Points on a hilly landscape, in no order, each with its height.
From any point a ball rolls to the lowest of the 2 points nearest to it. It stops when none of these is lower. Distance is the straight distance between rows; heights are no part of it.
k496 (h 642): [-1 3 5 0 1 15 -2 -5 -16 -20 -5 1 14 -17 -7 4 -19 6 -1 -3 -12 -1 -4 10 1 8 -12 -15 3]
k449 (h 722): [-16 11 -16 -6 4 14 16 11 -5 -21 -3 23 -11 28 -5 10 0 30 -6 -4 -3 13 9 15 1 8 13 4 -9]
k267 (h 507): [-16 18 15 17 -12 15 -19 -17 -8 -25 9 -5 7 -8 9 2 2 -5 19 -9 5 3 -16 -11 -16 10 2 7 0]
k823 (h 759): [-13 2 -13 -6 -3 27 24 2 2 -17 -9 28 -5 19 5 16 -11 15 -18 -2 0 -1 -2 21 6 15 22 -3 -8]
k433 (h 789): [-22 8 -7 -14 11 -5 -18 -5 4 12 -10 -7 -16 -18 10 -7 19 -20 -4 22 -11 4 -2 4 34 -18 -6 16 -4]
k256 (h 440): [13 -19 10 -23 3 -18 0 13 8 20 12 -13 10 -4 11 19 1 -5 15 26 21 0 2 -19 -19 16 5 -10 11]
k164 (h 373): [12 13 11 17 -11 -3 -11 19 2 13 4 -16 18 -16 -11 -2 16 -2 1 10 33 -6 13 -4 -13 5 -2 -19 -1]
k519 (h 403): [-16 12 -12 -7 15 -20 -20 11 -4 14 -1 -15 -24 3 2 19 12 -33 -6 4 -16 7 -20 2 5 -4 -15 27 -15]
k851 (h 454): [-17 10 -3 -10 13 2 8 -8 6 -5 -5 18 -14 4 6 -8 -4 -7 -13 -6 1 20 -13 22 22 -10 -16 1 -17]
k175 (h 472): [-8 3 5 16 -13 10 -32 -8 -9 -30 -1 -9 15 0 3 -15 -7 7 26 -9 -3 4 -11 6 -7 23 8 -1 4]
k130 (h 120): [-21 6 -19 11 8 0 2 -6 -3 -18 -2 -2 -4 8 9 -1 -10 11 2 0 3 -7 -23 3 11 -11 -9 3 4]
k416 (h 295): [-6 -9 11 -13 -1 -5 0 -18 2 4 10 4 4 0 3 -12 25 -6 -4 -13 -1 14 6 -12 20 -13 -15 11 -16]
k272 (h 470): [7 -2 4 12 -18 -3 6 6 -3 0 7 -15 5 -7 -7 -9 -18 -26 3 0 3 14 -1 -1 16 43 15 -11 9]
k382 (h 298): [32 -12 24 -12 4 -19 -8 -5 -4 2 1 -8 18 -12 22 8 5 3 8 13 -1 -22 -3 -13 -16 -15 0 -2 8]
k84 (h 334): [24 -24 11 -1 -11 -18 19 -12 -14 12 -1 -15 -6 -19 3 -3 -15 4 -7 7 -19 -16 8 -8 -3 4 -12 6 1]
k350 (h 370): [-1 1 -11 0 7 -25 -10 7 -6 22 1 -21 -25 4 0 7 24 -29 -8 8 -2 1 -17 -5 -4 -16 -16 18 -15]
k963 (h 417): [25 -13 11 -21 12 -10 11 4 -15 3 -3 1 -2 -23 14 10 -3 -3 0 8 2 5 -11 -19 -20 12 -19 -7 2]
k651 (h 859): [-15 9 -1 -11 -14 15 6 -19 10 -8 2 8 14 6 14 0 -8 5 -18 -16 7 4 -24 2 24 26 16 -8 -4]
k174 (h 633): [2 9 11 5 2 -4 -2 -4 12 10 18 1 12 -10 -3 9 24 -15 2 1 31 1 -13 -16 -21 -14 0 -4 -11]
k635 (h 689): [5 -7 -26 19 -9 -1 3 5 -3 -3 -7 1 -26 5 -4 -26 4 36 8 -16 -8 -8 26 2 3 -10 11 12 2]
k926 (h 386): [10 -8 3 -12 -11 -4 25 -7 6 3 11 8 8 -10 -4 -10 -5 2 -17 1 0 -11 -1 6 10 -1 3 -4 -5]
k87 (h 349): [15 19 9 -7 -9 -18 7 13 17 8 6 -10 16 9 -3 9 2 -17 -16 13 4 -1 -2 -13 -20 -3 11 6 -6]
k769 (h 488): [-22 19 -6 12 11 -4 -9 -1 17 -8 13 13 -6 23 -2 -16 7 9 8 -13 27 14 -11 23 4 -12 -3 -5 -12]
k476 (h 299): [19 -35 22 -13 -5 -15 9 -13 -6 24 4 -13 4 -18 4 0 -12 3 2 7 -15 -21 13 3 -5 10 6 -6 11]
k763 (h 603): [4 1 7 11 9 1 -2 -5 10 -2 21 -5 -2 -12 -8 19 23 -20 8 -5 22 11 -22 -25 -26 9 8 -10 -5]
k852 (h 297): [-27 22 6 9 -8 9 -14 -10 20 -6 14 -1 17 9 12 5 5 0 -6 -1 17 19 -25 -7 -3 10 -9 -9 -13]
k351 (h 509): [-14 14 -20 20 0 12 -3 5 -2 2 -20 4 -25 3 -2 -8 4 29 7 0 22 -19 20 6 0 -31 2 4 0]
k925 (h 222): [-9 12 3 0 0 -2 -1 -11 15 12 10 -4 4 14 3 24 17 -1 -21 -12 12 17 -23 -13 -5 12 -16 -7 -18]
k829 (h 824): [-5 11 0 7 -20 27 -11 -9 9 -15 -13 5 17 6 9 5 -18 -1 -18 -6 -3 -4 -10 5 22 29 31 -1 8]
k565 (h 793): [-6 -1 -3 10 -10 26 4 1 -3 -21 -8 16 4 9 -4 7 -20 17 -12 -3 -13 -12 -5 18 4 17 23 -5 7]
k318 (h 892): [-28 16 -6 -9 -12 12 11 -12 13 6 1 8 -2 22 19 -12 -13 11 -16 -6 1 9 -25 -5 10 11 2 -7 -8]
k942 (h 725): [14 -20 19 7 -10 5 -15 -18 -12 13 -9 -11 10 4 -1 -9 16 16 1 1 -18 -16 26 5 1 -15 0 -6 4]
k949 (h 346): [-5 5 8 -16 -9 10 -1 -16 -12 -3 0 8 9 -14 -7 -10 9 2 -3 -12 -9 12 17 -9 19 3 -16 1 -3]
k459 (h 478): [13 -29 16 -30 7 -20 12 14 7 23 20 -6 11 -1 14 10 6 -11 2 9 13 0 -3 -13 -14 6 -4 -17 -2]
k96 (h 497): [21 -10 20 -8 2 -8 -10 18 7 1 -3 -10 28 -9 1 11 -11 -18 6 16 -3 -6 20 -2 -4 3 11 3 16]
k648 (h 629): [-12 2 -28 4 -11 8 14 4 -2 -24 -2 16 -34 11 1 -22 -14 21 2 -10 -19 5 -3 5 3 1 7 5 4]
k270 (h 267): [2 1 -12 0 3 13 -4 11 -4 -9 8 10 3 20 -21 -6 6 16 7 0 10 14 18 5 20 32 38 -7 12]
k253 (h 527): [-28 17 12 -12 1 22 -4 -10 12 -24 -10 12 12 8 11 9 -12 -1 -6 -8 -6 15 -8 15 7 4 -9 0 -6]
k494 (h 914): [-34 17 -10 -6 -3 10 2 -1 10 4 -6 4 -11 32 21 -13 -11 13 -8 -5 -5 23 -14 2 16 10 -22 -8 -13]
k243 (h 632): [6 -11 0 7 -8 -2 0 6 -7 2 -7 -8 -2 -2 -19 -17 -12 18 4 1 -26 -13 27 5 -16 -11 -14 8 9]
k94 (h 457): [6 0 19 -13 4 3 -9 -2 8 -10 -3 4 33 -16 -3 19 5 -11 -2 2 -2 -5 16 -1 -5 -11 2 11 1]
k39 (h 588): [-10 2 8 -10 -6 14 5 8 -7 2 6 -8 24 -1 -8 14 -9 -8 -1 -8 1 9 -1 -19 -4 26 -4 -13 2]
k735 (h 771): [20 -9 12 -14 9 -22 -3 15 5 14 -2 -9 -5 17 18 2 19 -4 -2 7 9 -3 -7 -22 -43 -17 -12 -4 -9]
k596 (h 521): [8 4 4 6 -21 8 2 11 5 6 1 17 -3 2 -20 -20 -16 -4 -18 9 -19 -12 8 12 -9 -4 22 3 14]
k874 (h 359): [-12 6 -2 11 -16 15 -14 0 13 -7 19 3 20 8 13 11 9 -22 -4 -6 11 21 -21 -12 6 27 1 -8 -16]
k943 (h 532): [-1 -4 4 22 -6 5 2 -1 -6 -13 14 -10 -2 -8 -15 -15 -23 2 13 0 -6 -8 -12 6 -17 16 5 -2 18]
k957 (h 464): [20 -17 -2 18 -18 -10 12 9 11 28 13 -6 -1 -14 -9 -12 -16 15 -8 16 -13 -16 10 -4 -20 7 -1 -10 9]
k109 (h 812): [-18 20 -5 -4 6 -12 -7 -13 7 13 -10 -10 -17 -8 16 -1 15 -10 -17 6 -5 19 -3 3 37 1 -19 16 -13]
k694 (h 199): [-27 11 -4 6 4 1 -6 -10 -4 -7 -9 -6 -10 13 22 8 -11 -11 1 -5 -4 11 -33 -8 8 -5 -15 7 -10]
k21 (h 581): [-9 19 -11 6 11 -6 -6 -8 -1 11 -1 3 -9 -10 8 8 16 -7 5 7 15 7 -26 -11 6 -22 -21 -6 -7]
k883 (h 408): [-7 18 0 9 -11 16 -17 -4 12 -14 14 -3 27 2 5 6 5 -18 1 -5 10 12 -9 -18 20 25 17 -5 4]
k313 (h 617): [-2 -2 -14 3 -9 -2 4 6 -24 -8 -7 -16 -15 -3 -10 -16 -15 8 3 -8 -26 -1 17 -6 0 -2 -18 9 4]
k517 (h 287): [-3 4 8 -13 8 -17 9 13 6 6 9 -1 14 11 -4 2 3 -10 -10 -1 3 2 -2 2 -16 -13 -17 3 -15]
k742 (h 443): [-22 22 5 10 8 -3 -21 -8 16 -18 12 3 0 9 5 -19 10 -8 17 -22 21 18 -14 6 -8 -3 -3 10 -12]
k549 (h 648): [19 2 13 1 -17 -10 1 7 0 7 -8 -11 9 0 -5 -5 -10 14 0 11 -15 -20 22 -3 -34 -14 -9 1 2]
k354 (h 619): [11 9 13 1 14 -21 -8 -10 8 10 5 12 -6 -8 13 15 23 -11 -4 3 17 11 -26 -9 -11 -17 -17 0 -12]
k373 (h 735): [-9 -4 -17 -12 19 2 5 4 -9 1 -21 20 -19 9 5 12 14 6 -5 17 -4 -1 7 15 24 -34 -2 11 -2]
k331 (h 243): [-21 33 -16 -2 8 5 -18 -16 11 3 -12 5 -30 7 16 -38 -4 11 28 -4 12 14 2 -4 8 -7 9 -2 -1]
k979 (h 660): [0 -23 10 -17 8 19 5 -6 -13 -1 -1 12 10 9 -18 11 14 8 2 -8 -5 -4 22 2 11 0 24 10 8]
k724 (h 561): [-1 1 -4 -10 -20 17 25 2 -6 -2 -1 18 -12 4 -15 -20 -24 2 -9 -7 -24 -8 4 8 -9 -8 4 6 2]
k904 (h 442): [9 15 -4 13 -21 6 -10 12 1 0 8 -12 12 10 -8 -21 -7 -8 -4 -1 2 11 4 0 21 41 18 -18 9]
k908 (h 687): [8 -6 -20 -15 5 -16 13 17 -5 9 -7 2 -18 -6 14 -7 -11 -22 -7 12 -18 -18 -16 -4 2 -28 -10 14 -7]
k568 (h 571): [-34 18 6 -7 5 26 -14 -15 20 -22 -17 9 2 18 14 -8 -5 14 2 5 -2 23 -2 5 5 5 3 0 -1]
k729 (h 688): [-3 -13 -7 -17 13 6 25 0 -15 -10 -11 11 -3 22 -9 8 9 23 -5 -6 -3 -1 20 3 12 -4 8 9 -3]
k406 (h 730): [-13 4 -29 -6 13 1 -3 0 -10 -3 -17 11 -33 28 2 -10 24 23 10 1 2 6 26 -3 16 -10 14 18 -5]
k432 (h 580): [7 -24 6 -17 22 -5 -1 -3 -5 2 1 13 7 -3 9 4 17 -11 6 -2 0 -6 -5 8 16 -31 -10 -5 -11]
k511 (h 568): [5 -23 7 -2 7 -1 15 6 -6 -8 10 2 -2 -12 -16 -9 -26 5 16 10 -6 -8 6 15 -9 2 7 -6 17]
k155 (h 613): [-1 1 12 12 -12 18 -13 9 -7 -9 -3 -10 25 -5 -5 10 -17 -5 0 5 -10 1 -11 -3 -3 28 1 -14 7]
k985 (h 656): [5 -7 10 -2 2 -5 7 4 14 -5 14 0 15 12 -11 -10 4 -18 -2 -1 13 -7 3 3 11 -8 37 12 10]
k974 (h 576): [-5 -3 8 3 1 -8 11 -13 -1 -13 24 -2 10 -6 -4 -6 2 -10 4 -11 10 7 -23 -3 3 13 6 -3 -1]
k623 (h 640): [-1 22 -9 8 -10 13 -8 -7 12 -4 -12 8 -2 13 -10 -5 3 36 -13 5 7 -10 22 9 -4 1 20 7 6]
k200 (h 388): [-19 10 12 -10 21 0 -4 0 20 9 1 24 2 14 -1 9 -6 -8 -4 -8 1 14 -13 16 9 -20 -23 9 -7]
k423 (h 710): [13 -15 20 1 -10 4 -8 5 9 5 -3 -21 19 16 2 0 19 3 7 12 -3 -18 25 18 3 -9 18 -21 7]
k300 (h 531): [-5 10 -7 8 -8 -14 9 -2 -11 5 3 -20 -15 4 1 -11 10 0 5 -3 7 -1 -4 -15 -10 -14 -13 12 -10]
k18 (h 524): [-6 5 1 1 0 8 0 -4 2 6 -16 11 -8 7 2 -2 17 25 1 15 11 -15 14 9 -3 -43 4 -3 -1]
k978 (h 655): [-2 -6 -16 -6 9 -19 20 3 -11 -7 -6 -4 -10 -7 4 -7 -13 -17 -3 -7 -13 -13 -14 3 12 -20 -6 25 -4]
k196 (h 337): [12 -7 5 1 19 -26 -4 -3 2 17 -5 -14 -27 17 -4 15 23 -24 -5 -14 0 11 -13 -14 -19 -12 -17 21 -12]
k353 (h 505): [-7 4 -10 27 1 9 -6 -7 -12 1 2 -2 -10 -4 -11 -22 -11 23 12 -10 -4 -16 6 2 -14 11 1 -4 9]
k63 (h 762): [-18 -2 -5 -21 22 0 -9 2 3 11 -20 14 -16 -2 10 1 11 -12 -7 13 -9 7 3 11 29 -35 -10 12 -5]
k929 (h 620): [-9 3 15 -7 -3 -5 1 -14 16 -6 25 5 18 6 -11 -8 10 -24 0 -13 5 5 -5 -6 6 1 16 20 0]
k490 (h 523): [16 -30 18 -24 8 -10 5 7 8 7 17 6 26 -3 14 5 18 -18 1 9 9 -2 -6 3 -1 -9 0 -19 -9]
k970 (h 512): [14 4 8 -11 11 -13 -3 -3 6 18 -5 13 -29 0 13 29 5 -27 -20 -15 -4 25 -22 -3 -4 -1 -27 12 -19]
k394 (h 554): [-16 20 -13 9 2 -7 -7 -9 -10 16 0 -14 -14 -12 9 -5 22 -8 5 0 15 2 -10 -21 12 -11 -11 7 -5]
k584 (h 255): [-25 15 -17 -8 -1 0 1 4 -13 1 -17 -14 -12 7 13 11 -20 -22 -5 -1 -22 3 -23 -8 12 -2 -13 13 -4]
k292 (h 573): [-10 15 14 -2 -5 1 -6 -10 7 -24 -4 4 10 -8 9 16 -8 -15 -13 -6 -8 22 -17 19 -1 8 -19 -1 -19]
k170 (h 556): [-2 10 5 13 1 12 -11 -15 -20 -2 3 0 -2 -26 1 15 10 -10 13 -7 -7 9 -12 -28 -3 2 -24 -4 -2]
k831 (h 163): [-3 3 -5 -3 8 -10 7 6 3 2 3 -5 -3 17 -2 24 4 -4 -20 -14 5 16 -27 -4 -17 14 -26 -13 -23]
k745 (h 407): [7 10 1 10 -16 1 -6 12 1 -2 12 -9 12 -5 -16 -21 11 -4 3 9 14 3 10 8 11 9 12 -16 9]
k324 (h 206): [-12 -5 -21 -2 17 5 16 -9 -5 -9 1 11 0 14 5 6 -6 14 -8 -11 -1 -10 -23 7 24 -4 -4 -4 -4]
k924 (h 411): [-15 5 -6 1 8 16 -5 -2 4 0 13 2 20 8 -12 1 12 16 9 -7 21 1 -6 -2 9 1 4 -15 5]
k639 (h 453): [10 -8 1 11 -12 -6 4 -8 3 -2 9 -11 4 2 -8 -20 8 19 2 1 11 -19 12 10 -1 -17 17 3 -2]
k157 (h 778): [-13 1 -20 -8 16 -6 -7 -7 -9 -13 9 -10 3 19 5 -21 5 18 24 -25 2 5 -1 -4 10 14 0 -3 -5]
k467 (h 727): [19 -6 -17 -11 18 -20 3 15 0 3 -6 12 -7 -3 22 -3 -1 1 -3 18 6 -10 -16 -4 -3 -31 -15 3 -2]
k90 (h 530): [-3 4 13 8 -1 14 -9 -3 -20 2 13 6 3 -25 -12 -9 9 -2 21 0 5 7 -5 -16 -7 -6 -13 -14 3]
k889 (h 618): [11 16 12 -12 -2 1 5 3 3 -23 -4 6 21 -23 2 12 -9 -15 -12 1 2 7 -12 12 -1 11 -10 -12 -11]
k952 (h 539): [-11 26 9 12 -16 8 -6 -3 -3 -14 1 -5 -10 -3 -3 -6 -2 -4 3 2 2 14 -17 -9 -27 1 -12 -6 -4]
k478 (h 468): [24 -3 14 -14 6 6 -7 16 -3 4 12 7 9 -28 -1 17 4 -25 8 9 5 11 -5 -24 -23 17 -3 -13 5]
k299 (h 604): [19 -14 -5 8 -7 12 26 18 4 -7 -4 27 -9 -1 -12 13 -14 7 -16 9 -9 -17 8 21 -5 4 34 6 5]
k9 (h 405): [-1 6 11 -19 11 7 -3 -9 -1 -9 -8 21 21 -20 5 19 -5 -10 1 -5 -9 0 0 -6 2 -19 -14 7 3]
k872 (h 574): [3 13 7 8 1 11 -11 -4 6 -15 -3 -1 -13 -14 -6 21 15 -15 4 -6 10 16 -18 -20 -42 7 -5 -15 -4]
k215 (h 431): [-8 12 -7 8 -12 12 -36 -22 -12 -20 -13 3 -3 -1 13 -20 -1 25 16 -9 -5 11 -1 -5 8 13 0 -8 0]
k454 (h 369): [1 2 9 10 16 -19 -1 -6 -3 -6 7 -10 -22 7 -12 5 14 -24 5 -20 14 17 -19 -7 -28 -7 -13 12 -12]
k289 (h 562): [28 -6 2 -5 -17 10 10 13 9 1 -4 21 2 -10 -5 0 -15 -5 -22 16 -10 -23 5 19 -6 -3 26 -1 10]
k834 (h 605): [5 -9 -9 11 -14 -3 16 12 11 -15 3 -16 13 -6 -4 10 -32 6 -6 1 -5 -5 4 17 9 30 14 -6 9]
k387 (h 698): [17 -27 7 9 -9 9 -4 13 1 12 -4 -2 9 14 -11 1 12 9 -6 18 -3 -14 31 18 11 0 25 -16 14]
k905 (h 481): [-4 0 -19 26 6 10 -4 2 -10 15 -4 -1 -5 -1 -12 -7 -10 32 13 -6 19 -25 4 -1 -11 -14 -2 -5 7]
k890 (h 438): [-22 22 -6 13 18 -3 -25 2 2 12 -9 -14 -30 0 9 29 13 -30 2 -1 -2 19 -23 -10 -7 -5 -24 15 -8]
k286 (h 712): [-12 -5 -23 -7 11 0 7 10 -13 -9 -17 5 -23 24 -4 1 16 10 -2 4 -16 0 23 4 20 -25 5 22 -3]
k384 (h 332): [-4 10 8 -3 17 -21 -8 1 6 7 -2 1 4 13 1 13 -2 -7 -5 -9 -3 10 -7 6 -7 -17 -34 16 -16]
k930 (h 606): [33 -5 13 -13 -6 12 9 16 5 2 -21 17 14 -7 0 4 -6 -23 -15 12 -1 -9 12 22 12 -10 28 -3 5]
k275 (h 504): [9 -2 9 -22 16 -6 8 -5 -1 17 0 16 -5 -10 17 28 -2 -29 -8 -27 -3 15 -21 -1 -9 4 -28 13 -21]
k237 (h 751): [15 -6 -3 -1 10 -25 2 11 2 12 1 -7 -5 5 22 -3 14 -1 5 12 9 -15 -8 -2 -18 -36 -22 -4 -14]
k631 (h 738): [8 -16 7 11 -1 6 -10 -21 -7 15 -5 16 -3 2 -17 -13 10 18 -12 -2 -15 -20 20 9 -1 2 18 7 14]
k615 (h 829): [-14 22 -6 0 10 -19 -14 -15 4 20 2 -9 -16 16 15 -9 8 -3 -8 -14 3 25 -10 3 31 4 -20 19 -13]
k239 (h 221): [0 -6 -4 -6 2 -11 22 3 -6 -7 2 -18 -6 6 -8 10 -1 -1 -5 -3 1 16 -8 -12 -21 19 -19 -5 -12]
k616 (h 434): [18 -37 -2 17 -10 -15 3 7 13 22 5 -10 -4 -13 9 -4 -9 27 7 16 -10 -25 21 7 -17 -12 -7 -11 9]
k941 (h 459): [-1 7 7 -21 10 0 10 -11 -4 -1 -9 7 11 -14 10 19 -5 -24 -8 -20 -10 10 -7 -12 0 -1 -23 12 -11]
k997 (h 685): [9 0 3 -1 2 5 14 12 8 -12 -4 -2 17 8 -15 1 -15 -26 -5 3 3 -5 2 9 14 4 36 10 20]
k159 (h 306): [-8 23 1 -5 -5 4 -5 -14 -16 6 -21 -11 -8 -13 8 11 -11 -10 -5 4 -24 -3 -4 -22 8 -9 -14 15 8]
k661 (h 510): [6 -17 9 2 -16 -23 18 -4 -9 7 4 -31 -8 14 6 -18 13 4 4 2 -5 -8 10 -11 -12 -14 -6 4 -13]
k325 (h 663): [2 -2 -9 13 -5 7 -4 3 -5 6 1 16 -9 21 -12 1 17 42 -1 2 12 -10 26 5 -4 1 24 8 -3]
k902 (h 639): [-1 7 -12 16 -20 -4 13 6 9 -21 7 -13 11 6 -1 -2 -23 22 -11 -4 -6 -6 -5 1 -8 19 -2 -4 -6]
k357 (h 500): [8 -4 18 11 0 8 -15 9 -9 11 18 2 7 -26 -12 7 0 -19 19 11 3 7 -3 -12 -21 17 -3 -16 12]
k912 (h 471): [0 7 -4 4 13 0 -16 -9 6 0 -13 0 -29 1 8 32 16 -18 -11 -12 -2 29 -28 -15 -16 -2 -30 -3 -13]
k901 (h 166): [-17 27 -2 -5 2 -1 -4 -20 6 2 -2 7 -14 10 3 -27 9 11 6 -3 2 16 2 -3 9 -11 -1 7 1]
k162 (h 635): [35 -17 2 -9 9 11 7 29 -2 10 -19 19 10 -3 -1 11 -14 -19 -3 18 4 -4 17 17 15 4 25 -9 20]
k426 (h 338): [2 1 -6 26 5 15 -17 1 0 16 -7 6 14 7 -21 8 1 4 -13 7 -7 -13 16 5 8 24 27 2 25]
k897 (h 558): [5 1 8 -13 -9 25 7 -3 -5 12 5 2 21 -26 4 20 -7 -22 -5 -14 -6 4 -4 -15 0 26 -3 -12 -4]
k838 (h 684): [10 -30 2 18 -4 7 -1 17 1 6 3 2 -5 12 -11 -1 15 24 9 14 7 -13 35 17 -8 -4 25 -3 7]
k663 (h 491): [22 -2 14 17 -24 -9 -3 13 2 27 7 -2 5 -7 -16 -14 -6 -10 -18 17 -13 -11 14 8 -12 12 6 -6 9]
k853 (h 755): [-14 6 -25 -13 16 5 -9 -5 -11 -12 -6 11 -14 28 1 -11 14 25 18 -19 9 9 5 0 10 2 5 1 -8]
k585 (h 402): [10 -36 -2 3 -1 -6 5 14 12 14 8 -8 -1 -3 18 -1 -4 25 24 21 7 -26 16 11 -19 -19 5 -23 9]
k11 (h 495): [12 -16 -10 24 -6 0 11 3 4 18 9 11 -6 -18 -11 -13 -20 16 -17 -2 -26 -18 0 11 -7 15 0 -8 13]
k850 (h 518): [15 -4 10 -1 1 22 -5 6 4 6 13 14 26 -31 4 28 -10 -38 10 4 -5 3 -2 -20 4 27 7 -9 7]
k843 (h 463): [-3 10 6 -12 -3 4 16 -4 10 -6 5 26 -3 -9 -1 -9 -5 -5 -18 0 2 3 -13 20 13 -8 5 -7 -8]
k408 (h 726): [-15 15 -26 -3 7 -15 -17 -3 -14 -15 -13 -21 -15 -6 5 -18 15 0 9 -4 2 -1 10 4 19 -8 -5 21 -6]
k964 (h 347): [-12 -3 -11 -10 4 18 4 7 3 -17 10 14 14 11 -12 -7 1 8 2 -9 9 11 -1 9 18 21 11 -21 -2]
k53 (h 490): [-2 0 11 -2 0 -1 -8 -13 8 -5 -3 -5 13 4 3 -6 20 9 -3 3 13 -10 10 5 5 -30 2 -1 -4]
k530 (h 266): [-3 -8 -1 6 1 -18 12 3 -10 -9 8 -33 -1 -8 -9 7 -8 10 16 5 13 2 9 -2 -19 15 -17 -7 3]
k774 (h 310): [9 0 -10 20 4 18 -3 18 -4 6 -6 9 4 23 -18 5 1 3 -5 5 7 3 15 4 19 23 32 -6 21]
k820 (h 365): [1 -13 -1 17 7 -3 -7 9 -1 12 -12 -8 8 2 -16 8 -24 -17 -1 5 -11 -5 22 11 13 31 16 4 30]
k128 (h 356): [21 -27 11 -6 9 -19 5 7 5 -2 12 -10 8 -7 19 -3 -2 10 22 21 16 -22 -1 6 -19 -19 7 -7 10]
k365 (h 451): [-14 6 -4 11 5 8 -4 -5 -3 13 11 -11 7 -2 -11 -10 5 20 16 -8 33 -17 -3 -8 -5 -5 8 -12 5]
k548 (h 394): [18 1 7 -4 6 -18 5 19 16 8 6 -19 12 5 -5 19 12 -29 -1 12 20 11 0 -18 -20 11 7 -2 3]
k113 (h 621): [-2 -21 -8 -21 22 -13 10 -9 -16 2 -6 -1 -2 4 5 5 4 -17 -2 -9 -11 -7 1 3 28 -21 -8 18 -9]
k280 (h 520): [7 -3 3 -5 -4 -1 24 4 0 2 14 -4 12 -13 -5 8 -17 -23 -1 0 12 0 -22 4 5 27 18 -14 1]
k786 (h 628): [4 -22 15 -14 11 21 1 4 -8 9 -2 17 13 -19 -24 12 -9 -17 8 1 -6 1 19 9 13 14 19 -1 18]
k766 (h 600): [6 -28 19 -17 6 11 5 11 -15 0 10 11 6 -17 -18 -7 -9 -12 18 6 -2 3 12 6 0 4 8 -15 16]
k869 (h 612): [-17 28 1 0 -8 26 -19 -9 10 -7 -8 11 3 14 -6 -8 -6 25 0 0 0 9 14 4 0 11 12 -6 10]
k830 (h 544): [8 -32 1 4 -11 -13 6 14 16 4 -1 -12 -2 -2 -11 9 -21 3 6 16 -8 -14 37 21 -5 9 18 3 18]
k582 (h 371): [25 -12 -8 0 -2 -23 21 3 -17 2 -4 -14 -17 -20 7 6 -3 1 0 10 -8 -5 -5 -17 -4 0 -19 -3 -5]
k570 (h 389): [3 13 6 15 2 9 -13 -14 -6 6 -10 6 9 -15 -8 5 -11 11 5 4 -10 -18 1 -6 -17 -21 -5 4 20]
k569 (h 348): [7 5 11 -8 5 -2 -9 -18 -16 2 -16 9 5 -20 0 11 -8 -1 0 1 -19 -16 0 -16 6 -24 -11 13 13]
k818 (h 308): [3 -9 -20 -11 -5 13 32 -8 -4 9 -4 11 -8 -4 -2 -4 -10 15 -19 -13 -4 -14 -3 1 20 5 3 -2 -3]
k460 (h 572): [7 -22 -11 15 -11 -4 19 9 13 -9 4 -11 0 -4 -10 8 -23 28 -7 1 -9 -13 26 12 0 17 11 4 16]
k621 (h 708): [-2 9 -35 9 -2 -9 -12 9 -12 -14 -8 -10 -27 -3 -2 -24 6 15 21 -8 1 -10 18 1 10 -8 4 15 -4]
k321 (h 404): [-24 23 11 17 13 -11 -9 -15 5 -6 7 -2 -14 8 4 -2 4 -16 15 -13 11 13 -18 3 -18 -15 -17 21 -8]
k398 (h 246): [18 -32 21 -18 4 -13 2 -17 -3 10 -1 -9 16 -5 18 9 2 3 4 4 -10 -20 4 -11 2 -17 1 -3 8]
k748 (h 342): [25 10 4 9 -4 -8 -1 17 2 7 3 -13 5 -12 -2 6 1 8 3 15 24 -6 4 -8 -34 0 -3 -14 0]
k182 (h 300): [2 10 -6 21 -6 -4 3 10 -13 -13 3 -25 2 -12 1 2 -3 19 11 5 19 -4 -2 -3 -19 6 -17 -13 -8]
k669 (h 393): [-15 14 -2 -1 -9 9 -18 -17 -14 -21 -5 1 0 -10 10 -13 7 13 7 -11 -4 17 -3 -9 22 10 -20 -6 -6]
k214 (h 231): [-15 11 6 -15 3 -9 -5 -24 15 9 1 7 -9 12 11 -26 24 6 -7 -6 2 19 13 2 26 -19 -2 12 -8]
k483 (h 522): [21 -18 8 -6 -9 -22 -4 22 7 5 -9 -17 10 -8 -2 5 -24 -15 14 25 -9 -5 35 16 -4 10 9 0 24]
k747 (h 597): [-15 1 -17 1 -9 8 18 7 -11 -16 -5 0 -19 1 -2 -21 -23 7 0 -8 -24 2 -2 0 2 -4 -14 3 1]
k414 (h 482): [13 -20 2 5 -22 -19 13 -2 8 -6 8 -18 1 8 -4 -27 6 18 -4 -3 -7 -10 26 4 0 -1 13 4 -2]
k892 (h 662): [1 -5 -35 17 -5 11 7 5 -6 -14 0 15 -31 11 4 -12 -4 43 11 -17 -12 7 11 0 3 9 13 1 2]

Where does a ball stop that starts at each point below?
k974 => k831
k763 => k901
k423 => k253
k467 => k517
k354 => k639
k318 => k270
k170 => k901
k979 => k270

Call two points neighbours if one is among the 2 nearest of the other. Go from one point of each pair to the other, from neighbour to neighbour, staying as low as possible. Name the highest point that can't be avoided.
k9 and k253 => k496
k957 and k9 => k170
k901 and k9 => k970
k517 and k569 => k843
k196 and k901 => k769
k270 and k639 => k18

Write out the way that a ball takes from each point below.
k174 => k763, k872, k952, k267, k175, k215, k669, k949, k416, k214, k901
k237 => k467, k908, k978, k113, k432, k490, k459, k256, k548, k87, k517
k929 => k974, k280, k272, k904, k745, k164, k748, k182, k530, k239, k831
